Each row is a point on a tangle of strands that fork and nearly touch. The rows are in no order.
Two points are linked if the straight distance between their rows is under 55.5. Some points are linked to none.
K372: [ 22 -11 -18  -7  -6  -7  -4  15  -4   2 -16 -27  -3   6   9   7  -1  21
  14   7  -8 -14  -9  13  -7]
K708: [-10  24   0  21  -6   8   3   5  15   5  -6   3  16   6  13   5 -43  -8
   0 -18  13 -10  -5  -2 -20]
K325: [ 13  25   4  -9  11 -14 -11 -10 -14   4  -8 -16  -3 -16   7  42   6  14
   6 -35   0  -5  -8  -4   6]
K620: [ -6 -27 -14   7   4  18   4  19  -3   6 -17   8   4  23 -26 -13   0  -8
 -14   9  -7   3  -7  10   9]
K308: [  9  -1 -11 -16   9  -3   7  -9  -1   4 -14 -21  -2 -13  26 -10   6  22
  -3 -22  12   1 -13  16  18]
K533: [  6  -1   8 -11  10   2   5   2 -18   6  -7  -6 -18 -12  15  -4  14  14
 -15 -12  13   8 -20   8  18]
K379: [ 18 -14  -1 -12  -3 -23  -9  -9  -6 -17   4  -1  -3 -18  -4  13  23   2
   0  -6 -10   8   9   9   2]
K927: [-12  12  21  29  14  21  13  11  13  17   4  20  35  -3 -10 -16 -20  -2
   3   9  -3  13  -3   4  -1]
K299: [ 14  19   6 -12  -8 -14  -8  17 -25  10   1  10  -5   1  21  -4 -14   7
 -22   3  10   7 -23 -32   3]
K540: [-13  -1   7   5  17  19   7  -3   8  16 -16 -20  12  11  25  14 -11  -1
   4 -30   9 -27  14  -9   4]
K841: [-18  10  11  15  -4  19   7  16  -2  25   6  12  33 -12  -3 -28  -6  -1
  -3   4   2  -6  -7   5   0]
K297: [  0  28   9  -4   5  -7 -18  -9 -21   8   9  -5 -22 -25   7  24   7   8
  12 -20  18   9   1  -4   7]
K788: [-13  -3   7  -2   7  33  -5   1 -29   6  -7  -1   6 -30 -19 -25  31  -8
   1  -1 -12  12  11  19  24]
K624: [-24 -26  -7   2  23  18  14 -10  30  18   7 -18   0  30 -14  -1  -3  -7
  -2 -11  -9 -14  41  10   8]
K523: [-10  -5 -11   6 -17  -3  -4  -5   7   5  12   9 -12 -18  -5 -31 -14  -7
   5   8  -1  22  21  11  -6]
K753: [ -2 -14  19   8 -10  13  13  22  -5   1   6  17  -5   7 -18 -19  13 -17
  -9  31 -14  -2  -6 -16   1]
K333: [ 12  22   8  -6  -1  -7   7   9 -21  19  -4   2 -14  -9  16  -6  -3  17
 -15 -15  19  -1 -26 -16   9]
K474: [ -5  10  -8   8   2  11  16  -9  15 -13 -16  10  -2  -9   2  -3  -5   5
  10 -20  12 -10   4   3   5]
K961: [ 16   1   6  11  -2  -7  16  21  30   9   3  -3  17  11  -4  -2 -25   9
  19  24 -19   1 -12  -6 -10]
K406: [-10  12  -7  -4 -20  -5 -16 -19 -13  -8  29  11 -25 -18  -4   3  11  -4
   2   7  15   3 -11  -3  -2]
K738: [  7 -16  -5  -8  20 -14  -7 -11   2  -9  -6 -15   9 -14 -13  15  23   9
   6 -19 -10  -3  28  29   4]
K739: [  2 -10  22   6  -3  14  -1  25 -23   8   5  18   0  -5 -17  -9  29 -13
 -16  13 -18  -8 -16 -17  15]
K617: [ 10 -12 -24 -10  -9 -13   2 -18  10 -11  -6   5 -19  -9 -10 -17  -3  -1
   7   4   2  22  17  16   1]
K831: [  3  -2  -9   1   0   4  12 -10   6 -22  -9  11 -25  -1  -3   6   7   5
   7   3   5   2 -13  -1   9]
K949: [  5   2 -20  -5 -17 -19 -26  12 -20  -5   2  12  20 -18   1  -2  -8   4
  -6  -1  -9   9  -3  -1  -6]
K112: [ 22   0  -2 -13 -15 -26 -15 -20 -14 -33  -8 -15  -4  12   9  35  23  -1
   1   9   5  -2 -16   8 -19]
K848: [ 18  -9 -12 -14 -14 -25 -19  -1  -6 -19  -1  19   7  -5  -1   7   7  -5
  -3   7 -14  14   7 -15  -4]
K207: [ 10   0  10 -38   4 -10   4  -8  -9 -15   5   2 -13  -1  25  -1  30   8
  -9  24   0  21 -13 -34  14]
K832: [ 10  34  16   4 -13 -24  -6   7  12  -9  19  20  12   1  13   9 -28 -11
  -4   8  -2   9 -10 -41 -15]
K519: [-12  20  -3   7  -9  -2   0  -9  21  17   7  -3  22  -9  15   8 -23  -4
   5 -32   0 -18  -3  -7 -10]
K732: [  4 -20   7  -3  -4   2   3  -2  -7  -4   8   6 -18 -11 -11 -13  26  -2
  -4   1  -7   0   7  16   5]
K855: [ 11  -3  -6   1   0   3 -10  10 -24  -6 -14   3 -13 -11   0   8  -3   3
  12   4   7  13  13   5  -3]
K733: [ 18  18  17 -19  14 -31  -5 -10 -20  -5   0 -15 -12 -14   3  23  30  17
  -2  -3   6  16 -24  -2  15]
K221: [ -7 -27 -15  -7  26   7  -7   0 -11 -10 -14 -24  -8  17 -20  11  18   8
 -10   4  -3  12  -3  33  18]
K998: [  8  10  16  23  -9  -4  -2  13   8 -13  11  30  16  15 -22  -3 -26 -20
   3  33  -2  13  13 -10 -27]
K724: [-23   4  -1  -6  -4  -1  -8 -26  24  21  19 -21   0  -8  22   5  -6  -7
  10 -27   3 -24   8  -1  -3]
K757: [-14  -8  -1  15   1  28   6  29 -10  19  -8   6  12  -2 -21 -22   1  -6
   5  12  -6   2   4   8   5]
K149: [  0   4  25  -9  20 -25  -3 -11 -11  -7   2 -21 -12 -15  -1  18  32  12
  -4  -1  10  21 -16  28  14]
K421: [ -4  14 -13  -5 -22 -25 -20  -6  19  -6  31   6   4 -16   4 -11 -36 -10
   4   4  -4  15  -1  -6 -21]
K171: [  5  21  -4   5  -6   3 -11   9 -14  -3  -2   7 -15 -18   5  12 -14   2
  14  -9   9  -2   3 -11  -2]
K169: [ -6   1   3  -4  -6   6  -2 -14 -12   0  21  -2 -21 -16  -5   1  35   6
   6   1   5  -7 -11  16   8]
K126: [  4   1   0  -4  12  -6  -8   6  -7   8  -1  -9   8  -8   6  30   8  14
   2 -35 -11 -15   7  -2  10]
K512: [  5  10  13   7 -15 -11  -7   9   2 -24  11  35   8  12   0  -2 -28 -21
 -12  19   4   6   3 -27 -22]
K278: [ 21   1  -8  -4 -16  -9   2   6   8 -15 -14   0  -2  29  12  22 -10  -4
   7  17  -8 -14  -7 -28 -20]
K69: [ -7  -1  -4   0  31  21   9 -22  11  -7 -23 -21 -11  -5  11   2   4   4
  18 -19  16   1  28   9  14]
K315: [  3 -14   6 -15 -16  12   8   9 -12  -8   1  13  -1   9   2 -26  27  -3
  -3  45  -3   2 -11 -18   1]
K34: [  2  -9  -4  -9 -11 -16  -1  -3  24   3  13   4  15  33  15   2 -33  -8
  -5  32 -21  19 -24 -29 -13]
K690: [-10  16  -3   7   0  20   6  -9  -8   2 -16   7  -2 -14  16 -19  -5   5
   6 -14  31  -9   7   7  -1]
K606: [ 10 -10 -35   1  -1  -3   1  -4  -1  -6 -22   8   7   4 -27 -13   2   2
   7   1  -3  17  22  18   5]
K76: [-14 -17 -12  17  16  10  13   4  30  10   0  -8   5  35 -22  18 -16  -6
   3 -12 -14 -15  14   5   1]
K975: [  7  30   9   2 -16 -14  -8   9  15   5  15   2 -10  -6  13  10 -39  -5
   9  -1   5   2 -18 -21 -14]
K921: [ 25  -1  11  18  -2 -13   3  12  21   9   7   9  39  23 -10  -1 -32  -2
  -1  24 -16  13 -12   4 -26]
K765: [-19   1   1  -2  -6   1  -8 -23   6  11  19 -11 -19  -8   8  10  18  -1
   0 -23  14 -21   3  11  -2]
K296: [ -3 -14  -2   8  -7   5  -7   7 -16   2 -13  11   4  -1   7 -10  -2 -12
 -30 -22  19  -2  -2  10  -7]
K70: [-19 -16 -14  11  -1  24  10   1   9  14   2 -12 -21   8 -20 -15   4  -5
  12  12   2  -7  21  22  -1]
K50: [-23 -11  -3  -6   9  12  -4 -38  -4  -1  -4   0   2 -17   3 -14  25 -12
  -6 -16  13   9  28  23   8]
K381: [ -2 -19 -19  14   9  13   9   4   9  -1 -24  -2   1  26 -14  16  -3  -1
  -2 -20  -5 -16  12   9   0]
K575: [ 11   5 -16   7  -7   1  24  15  32   0 -10 -12   4   9  -6  -7 -13  17
  27  10 -11 -18  -5   1  -7]
K915: [-21 -26   5  -5  29  21  19  -5  13  10   6 -14  -4   1   0 -14   7  -1
 -10 -18 -17  -5  36   5  24]
K249: [-24 -26  -7  -8  20  20  11 -32   9  -1  -7 -10  -7   5 -11 -21  19 -14
  -6  -9  -1   5  41  20  15]
K468: [  3  14   9   7 -15 -15  -2  -5  25   0  21   3  16  22  11   7 -39  -8
  -5  24 -13  12 -37 -14 -19]
K340: [ -8  -4 -13   8  -8  10  19  -2  17  -4   1   4 -26  10 -13 -11  -6  -1
  12  14   2   3  -3   5   0]
K268: [-14  -3  15   0  17  37  18   2 -14   5  -9 -15   9 -11 -10 -12  40   4
   3  -6   2 -28  19  11  19]
K706: [  4  24   0 -19 -19 -15 -12   2 -18 -17  15  16   3  10  25 -15 -16  -5
 -24  17  11  15 -14 -37 -13]
K214: [  1   5  26  28   7  10   8  18  10   8   8  25  14   2 -18  -5 -26 -11
   6  22 -11  20   3 -10  -3]
K982: [ -4 -11  11  16  -5  -8  -2  15   5  15   9  23  18  -1  -3   1 -12 -11
 -13  -8 -14  -2   5  -3  -6]
K267: [ 23 -14 -24  -4  -6 -10 -17  10 -17  -7 -21 -14  -6   2  -7   1   7  13
  17  18   4   7  10  22 -11]
K302: [-21 -15  11   8  20  15   8  -2   7  18  -6   1   2   6  13  -4  -4  -9
 -11 -27   6  -7  24   0   9]
K730: [ -5 -10   4  -7  33   2  -6  -9  -5   1  -5 -24  15  -9   3  20  25   9
   1 -25  -5 -18  30  14  18]
K428: [-10   1  -4   5 -21 -17 -13   4   9   1  30  15  -1  -8 -10 -28 -30 -16
  -3  18  -1  22  14   5 -23]
K981: [  2  26  18  13 -10 -10  -1  -2  33   3  27   1   1   5   9   0 -46 -11
   5   8   9   9 -30  -8 -22]
K261: [-14  15   0  -2   4  15   2 -13 -10  15 -13 -20   8  -3  27  -4  -3   7
   4 -26  25 -23   2   0   2]
K362: [  3 -10 -36   7 -12  -6   4  10   4   5 -23   8  17  25 -27 -12 -14   1
   1  11  -5   9  -2  10   1]
K286: [-17 -12   7   7   5  36  19  -2   2  11  -7  -5  -8  -1 -11 -28  22  -5
   7   4   2 -16  23  18   7]
K258: [ 26  10   8 -18   7 -29 -11  -9 -15 -26  -8 -15  -1  -1   6  40  29  11
   2   4  -6  -1 -21  -2   4]
K6: [-12  -4  11   2  11  24   0  15 -24  20  -7  -8  15  -8  -4  -7  30   5
  -4 -12   6 -28   0   7   9]
K42: [-26   3 -25   2   5  14   2 -40   8  -4  -7   6   0  -8  -2 -23  -3  -9
  12 -12  14  12  32  11   5]
K202: [  0   3  12  -1  -1   8   0  17 -27  17   9   7  10 -17 -14  -6  35   7
 -11  -7  -4 -23 -14  -2  10]
K794: [-12 -14  11  -5  31  -6  -8  -6 -12 -11  -4 -26  -5  -6 -10  26  23   8
  -7  -1   5  19  -5  37  17]
K143: [ 13 -12   3 -28  -2  -2  10  -2  -9 -12   0  -4 -21   2  18 -19  22  13
  -1  37  -3  12 -11 -14   9]
K984: [  6  10   0   8 -18 -23 -18  14  -5   4   8  14  33  -7   4  -1 -24  -7
 -19 -13 -11  -4  -6 -10 -18]
K936: [ -6 -17 -14   2  32  19  -1   1  -2  -8 -16 -18  -2  16  -9  22   0   8
  -7 -18  -9  -2   6  15  21]
K543: [  5  16  11  23  -8   7  20  13  20  -1  -6   4   3  16   3  11 -24   4
   5   0   6 -22 -22  -7 -19]
K877: [  1  19  12 -19 -24 -22 -16  -2 -16 -13  35  24  -5  -3   7 -12   4 -15
 -23  20  10   5  -4 -35 -15]
K722: [  1 -19   2   3  -6 -17  -1   1  21   2   9  20   6  22  -5   1 -16 -14
 -10  11 -19  10  -8 -14  -4]
K52: [ 17  10  22 -15  21  -6   1   4 -19 -11  -4  -9 -33 -10   5  23  21  14
   7   6   2  16  -7 -13  23]
K914: [  0  22   3  -7 -27 -20 -18  -6 -13  -2  27  12 -12 -11   6   1   0  -1
  -8  -2  10  -4 -17 -17 -10]
K40: [  9  -2 -24  -2  -5   4  12   9  18   7 -14 -30   4   3   6   3  -6  19
  19 -12 -10 -29  -7  14  -4]
K539: [ 16  -5 -13 -10 -10  -6  -7  -6  -8 -27 -12  -7  -4  21   3  22  17   5
  11  25  -5 -11 -14  -9 -11]
K196: [ 14  -5  12   8  -1   0  17  16  15 -10 -11   8 -16  23   6  15 -15  -2
  -1  10  -3  -9 -10 -23 -10]

A fork is a point with three links. Follow the links from the first point to the second and name the forks in between, in order.
K325, K975 => K379
K739, K624 => K915
K848, K76 => K379 K169 K733
K915, K379 => K733 K169
K381, K196 => K733
K981, K112 => K379 K169
K724, K575 => K169 K379
K302, K949 => K915 K733 K169 K379

A fork is a point with three links, a tip a point with one. Leave the first point through the second and follow the links. Name the first fork or tip that comes.
K308, K533 => K169
K739, K202 => K915
K617, K606 => K379
K474, K831 => K207
K915, K624 => K733
K325, K297 => K921
K982, K722 => K421
